Points on a hilly landscape, in no order, each with its height.
From any point a ball rolls to the lowest of the 3 points nearest to it. It stops when none of these is lower. Distance is the straight distance between rows; heights are no part of it.
k_470: [ 63 117 136 113 106 129 121  93 128 137  74  82  88  86 124  77  66 122
 120 130  61 101  72 102]  height 59
k_529: [ 88 116 126 102  61 156 133 121  63 119  45  72 103 112 119 124  77  73
  81 121  76 114  87  91]  height 255
k_134: [110  94  73  82 111  31  64  92 131  57 166 128 113 110  85  91 148 104
 112  62 160  68 110  98]  height 682
k_41: [139 105  68  69  85 108  83 116  56  75 111  99 120 137  66 132 130  73
  65  95 154 114 118 109]  height 163
k_80: [ 90 103  95 122 112 101  94  93 124 114  96 103  88  74 104 100  97 116
 117  96  84 105  86  97]  height 426
k_380: [ 53  85 141 114 114  80 131  77 161 143 103 102  79  50 131  45  58 137
 136 109  45 109  75  86]  height 424
k_284: [136  90  77  73  94 118  91 115  49  83  90  92 116 144  72 129 122  68
  62  98 137 109 113 111]  height 30
k_587: [123  86  87  68  85 123  89 109  42  93  71  84 119 138  80 129 127  62
  61 100 121 113 115 114]  height 40
k_133: [ 90  92  93 137 134  70  98  76 140 115 144 124  74  66  91  69  93 129
 124  98  82  86  91  97]  height 57
k_995: [ 90 121 140 103  58 165 140 113  50 130  43  72 107 111 119 119  65  66
  69 122  68 118  86  90]  height 355
k_988: [120  95  67  84 106  56  65 102 119  62 156 122 120 125  82 105 141 105
 103  77 160  74 118 107]  height 491
k_927: [ 85 128 157 106  85 182 139 115  59 155  31  64  89 111 112  95  49  86
  85 151  36 116  77  95]  height 482
k_612: [ 80 114 137 107  93 145 129 105 114 140  69  73  86  95 124  92  58 120
 115 139  56 105  73  94]  height 368
k_632: [ 98 102  85 133 127  62  94  85 135  96 142 134  85  70  92  79  89 124
 128  88  97  86  99  96]  height 261
k_739: [ 89 112 106 109  88 126 109 113 103 113  71  88  90  93 118 115  95 101
 105  97  80 110  89  94]  height 186
k_436: [126 105  68  71  93  85  69 107  93  65 130 107 120 141  75 111 133  87
  84  91 163  85 112 108]  height 159
k_490: [ 44  81 137 122 110  51 138  59 178 155 129 116  58  29 126  30  51 137
 136  98  34 115  84  86]  height 437
k_238: [104 101  78 127 120  59  93  80 131  79 154 147  92  64  95  78  97 120
 132  75 108  79 114  91]  height 140
k_463: [ 87  87 104 129 137  80 102  73 147 121 116 106  76  72 106  67  93 131
 131  98  75  91  88 104]  height 366
k_394: [ 93 128 151 107  66 180 145 119  46 150  34  63  97 111 111 109  51  76
  76 142  56 117  80  91]  height 416
k_287: [100  95  78  99 116  45  80  83 123  63 160 135 112  88  97  79 114 118
 121  73 132  80 120  89]  height 221
k_735: [ 97  91  87 135 136  43 102  66 145  94 172 137  78  56  91  62  90 126
 133  83 101  74 104  96]  height 672
k_902: [ 86 127 139 105  65 171 134 120  59 134  44  69 103 105 116 117  53  76
  76 139  63 113  78  95]  height 397
k_580: [110 103  74  85 107  73  71 102 105  56 128 111 122 114  91 104 124 111
 104  95 144  86 123 106]  height 313
k_350: [151  94  76  68  76 121  91 113  29  93  88  88 129 149  63 137 128  44
  51  98 141 122 114 117]  height 22
k_237: [139 101  68  71  93 105  80 113  59  72 107  96 118 145  69 124 126  74
  65 107 147 104 115 111]  height 85
k_826: [118  94  83  82  94 106  86 117  65  79  84  91 109 129  90 119 121  85
  74 102 118  97 122 106]  height 175
k_455: [109 100  79  91 109  86  79 109  98  66 105 116 112 102  94 102 117 108
  98  91 119  91 126 103]  height 274
k_471: [ 79  79 111 125 137  74 106  72 157 131 125 112  71  66 110  66  90 131
 135 100  65  93  81 104]  height 369
k_523: [ 95 103 101  89  84 127 108 119  70 103  58  85 107 104 106 127 117  83
  83  99  88 115 106  96]  height 201
k_669: [111  93  73  85 109  58  71 101 117  57 144 125 119 114  92  95 127 105
 109  80 149  80 123 103]  height 523
k_359: [ 70  86 124 122 113  96 107  83 151 131 102  93  83  79 123  74  77 134
 132 113  61  97  66  97]  height 391
k_893: [121  93  83  80  96 102  78 113  76  64 101  96 115 125  87 109 125  93
  83 101 128  92 120 111]  height 343
k_201: [ 86 115 121  95  68 133 124 121  69 111  48  74 102 107 117 132  94  75
  84 107  82 116  90  89]  height 33
k_930: [102  94  79 124 118  61  88  87 125  72 143 139 106  76  92  80 102 116
 126  76 109  89 113  96]  height 190
k_601: [162 103  72  62  67 114  85 112  24  77 103  99 139 145  54 143 133  48
  49  88 158 128 114 108]  height 105
k_952: [ 89 123 132 105  70 153 135 121  84 133  55  75  95 102 117 120  63  87
  93 128  73 115  75  89]  height 284
k_351: [124 102  72  79  98  88  74 107  82  63 126 102 112 132  82 115 125  96
  88  96 145  88 122 108]  height 344
k_493: [ 77 111 128 116 106 120 117  94 135 131  87  84  90  88 120  93  76 115
 120 119  66 100  68  95]  height 364
k_70: [104  95  77 100 110  58  82  91 120  65 146 128 112  90  97  84 114 116
 114  80 132  79 124  97]  height 249
k_813: [ 73 111 115 116 101 125 117 100 120 131  80  83  82  93 110 103  79 110
 120 109  74  99  71  99]  height 356
k_337: [ 99 102 125  86  63 137 121 115  46 107  39  70 116 127 115 129  98  59
  61 115  91 114 102  97]  height 441
k_603: [101 107  92 100 100 101  89 113  90  81  91  99  98  98 107 111 109 104
 100  94 101 101 114  98]  height 504
k_101: [ 81 122 139 103  88 151 128 105 102 137  57  72  92  99 122 106  55 106
 102 136  58 106  68  94]  height 415
k_629: [ 89 110 109 104  78 124 115 114  86 112  59  82  91  99 114 127  94  89
  90  97  79 115  91  94]  height 137
k_223: [103 105  86 118 120  86  92  90 119  94 114 117  83  77 102  93  98 116
 119  90  94  99 103  88]  height 323
k_840: [ 54  73 134 122 121  57 122  63 169 147 124 113  65  47 125  38  67 141
 136 100  44 100  81  94]  height 421
k_81: [100 106  82 114 117  73  85 101 113  76 122 126  99  75 100  95 105 122
 119  87 105  91 118  94]  height 225
k_236: [ 85  95 109 133 118  96 101  83 141 130 101  97  79  76 111  83  81 126
 123 106  73  95  69  96]  height 373
k_193: [ 86 127 147 105  85 175 137 112  77 144  47  67  94 107 111 110  50  90
  92 150  55 108  73  97]  height 442
k_465: [ 76  76 119 127 136  57 121  64 161 129 136 108  62  47 112  37  83 137
 135  98  57  91  85 107]  height 403
k_650: [ 92  98  88 126 123  87  91  86 123 104 117 116  86  76 101  91  94 122
 127  91  89  96  96  95]  height 314
k_306: [ 93  90  96 132 138  57 100  72 146 116 151 125  75  55  91  60  83 130
 129  98  91  87  96 103]  height 253
k_562: [110  86 109  73  78 126 103 112  42 101  50  68 121 141 100 127 121  50
  55 101 106 109 101 105]  height 638
k_348: [ 67 115 146 108  94 145 128  95 123 138  60  74  92  92 125  81  55 124
 118 140  49 104  70  96]  height 363
k_939: [121 102  63  74  96  73  66 107 101  59 147 113 117 132  75 112 139  97
  93  80 166  86 116 108]  height 302
k_419: [ 90 117 113 105  84 135 116 116  96 117  65  87  92  95 119 122  83  88
 103 106  84 112  77  94]  height 169
k_139: [115  98  80  85 106  94  74 111  89  62 117 106 118 122  88 102 117 105
  91 100 133  96 125 108]  height 429
k_275: [102  92  83 134 132  57  96  68 141 101 158 135  81  60  90  71  87 130
 131  82  96  80 108  99]  height 454
k_297: [ 97 108 129  89  58 147 129 122  44 110  41  67 116 120 123 122  89  55
  67 115  86 118  98  92]  height 455
k_822: [100 106  85 132 116  78  92  91 125  91 121 127  95  73  98  92  96 120
 123  86  92  95 102  93]  height 266
k_974: [112 100  89  84 102 104  86 117  86  77  90 103 107 113  95 108 117 105
  89  94 107 101 126 104]  height 445
k_616: [ 96 101  88 116 113  95  90 101 106  89  97 111 100  83 106 102 101 112
 113  89 100 106 104  95]  height 98
k_687: [ 74 115 124 112  96 137 118 107 124 136  74  73  84  92 120 101  69 113
 113 123  67 106  71  91]  height 291
k_967: [ 84 122 123 113  88 133 120 110 109 126  70  81  91  94 118 115  79  96
 106 110  76 104  75  90]  height 206
k_23: [126  94  80  71  98 111  85 113  57  75  94  89 116 137  80 121 127  77
  66 101 130 102 117 113]  height 69
k_502: [ 71 117 149  98  90 157 134 107 109 138  52  71  85  91 120  89  48 115
 104 145  43 104  75  98]  height 428
k_841: [113  98  86  79  98 107  85 112  72  81  82  94 111 119  98 109 126  95
  80  93 111 106 123 108]  height 294
k_230: [143  84  82  73  76 124  94 113  26  97  72  84 133 154  65 142 127  39
  43 100 131 121 108 111]  height 23
k_428: [ 89 121 127 103  74 145 123 115  87 127  56  82  93 100 120 127  77  85
  90 116  78 115  79  92]  height 220
k_162: [106 103  80 108 114  73  85 101 113  76 125 126 105  84  96  95 110 118
 119  83 109  90 118  97]  height 216
k_361: [ 85  96  96 133 128  90  97  85 135 123 113 111  78  69 103  84  88 121
 130  97  79  98  89 101]  height 354
k_158: [109  91  97  79  92 114  95 115  61  91  62  76 105 132  96 124 121  74
  66 103 110 113 115 112]  height 80
k_559: [ 97 100  96  93  87 112  95 118  79  92  71  89  99 109 109 116 113  86
  81  93  96 111 107 103]  height 197
k_127: [107  99  76  93 108  74  76 104 105  61 120 115 115 109  94  92 119 112
 107  85 130  89 127 101]  height 109
k_322: [108  95 121  81  64 135 109 120  48 100  41  63 116 129 111 132 117  50
  61 109 103 113  99 103]  height 582
k_186: [ 96 107  96 106  97 104  95 113 101  97  76  91  99  92 108 117 105 102
 104  92  86 110 104  99]  height 361
k_270: [143 108  66  69  89  93  70 111  79  64 125 103 121 144  66 124 132  80
  77  84 165  99 112 113]  height 334
k_923: [ 79 101 106 119 102 115 109 104 125 121  89  93  84  81 110 113  87 111
 123 104  84 111  73 100]  height 413
k_821: [ 63  73 129 123 127  50 119  60 162 133 128 119  60  38 121  37  74 140
 134  97  45  93  89 100]  height 436
k_50: [ 84  75 105 126 138  58 108  65 150 125 146 117  64  61 103  50  85 133
 129  96  68  85  95 107]  height 378
k_850: [130  87  92  70  78 134  97 116  34  93  64  77 120 147  73 135 126  53
  52  97 121 116 106 112]  height 28
k_593: [ 73 103 120 119 116 110 115  92 141 128  93  84  85  82 115  81  74 125
 128 113  67  92  72  99]  height 407
k_931: [ 96 103  85  99 107  92  80 106  94  75 100 115 104  94 101 103 113 109
 106  93 101 103 118  97]  height 390
k_621: [ 94 101 113  87  74 129 116 119  62 102  50  76 108 112 117 124 112  73
  81 101  88 118 105  99]  height 161
k_716: [ 66  79 129 119 131  69 122  69 163 139 118 111  68  54 125  46  77 137
 137 104  52  94  80  98]  height 414
k_864: [107  92  76  98 113  40  77  88 130  50 159 135 112  92  98  82 127 110
 120  70 142  73 127 100]  height 279
k_334: [102  93  83 117 113  36  94  76 142  73 174 149  94  64  91  72 101 119
 131  71 124  70 113  85]  height 202
k_108: [105  97  78 109 117  36  87  80 133  67 166 144 106  74  96  79 112 115
 126  70 131  77 115  95]  height 211
k_788: [ 58 101 148 109 107 120 129  86 139 139  80  80  87  79 133  66  53 139
 129 130  46 102  70  90]  height 468
k_560: [139  90  75  73  90 117  80 117  43  91  90  88 116 146  70 137 119  63
  60 105 137 113 117 112]  height 24
k_184: [ 98 101  84 122 120  69  80  91 121  75 136 141  95  81  97  81 101 125
 126  82 110  87 115  92]  height 204
k_985: [104  95  95  80  86 111  92 118  71  86  70  84 103 121 102 123 122  86
  76  98 107 109 115 106]  height 128
k_240: [152 103  64  66  75 114  86 118  42  80 106  96 134 146  61 140 136  63
  55  98 160 115 115 111]  height 121
k_169: [103  88  71  83 120  21  64  79 139  60 176 136 112 100  90  92 151 107
 119  60 158  68 125  98]  height 757
k_590: [102  80  76  90 122  13  70  74 141  61 176 148 112  87  92  82 141 108
 127  56 150  64 122  94]  height 782
k_993: [ 60  95 145 116 110  90 126  78 158 143  99  97  88  60 127  52  66 142
 131 116  51 105  69  89]  height 427
k_250: [121  87  91  75  88 116  90 116  53  86  68  74 114 137  92 124 127  67
  63 100 110 109 112 111]  height 55
k_951: [145  88  85  68  84 122  89 112  32  92  81  87 126 144  67 135 126  52
  50  98 133 118 110 113]  height 18
k_873: [133 104  74  73  91  95  75 113  79  65 118 101 117 134  71 119 125  88
  78  93 146  95 117 115]  height 423
k_895: [156 103  71  69  69 113  87 110  33  80  96  99 127 147  58 142 131  55
  51  90 152 121 116 115]  height 45

Call two points neighbours if one is among the 3 nearest of the other. Go from one point of each pair to the other, from neighbour to neighbour, staying as low as possible. Name the highest point that can't be avoided.
k_616 / k_238 | k_223
k_470 / k_201 | k_687
k_127 / k_133 | k_931
k_951 / k_127 | k_593
k_436 / k_951 | k_270
k_951 / k_201 | k_523
k_238 / k_133 | k_632

For each start below, name the point where the ball stops.
k_380 | k_133
k_967 | k_201
k_193 | k_201
k_80 | k_238
k_603 | k_201
k_394 | k_201
k_993 | k_238
k_559 | k_951
k_893 | k_951
k_841 | k_951
k_41 | k_951
k_490 | k_133
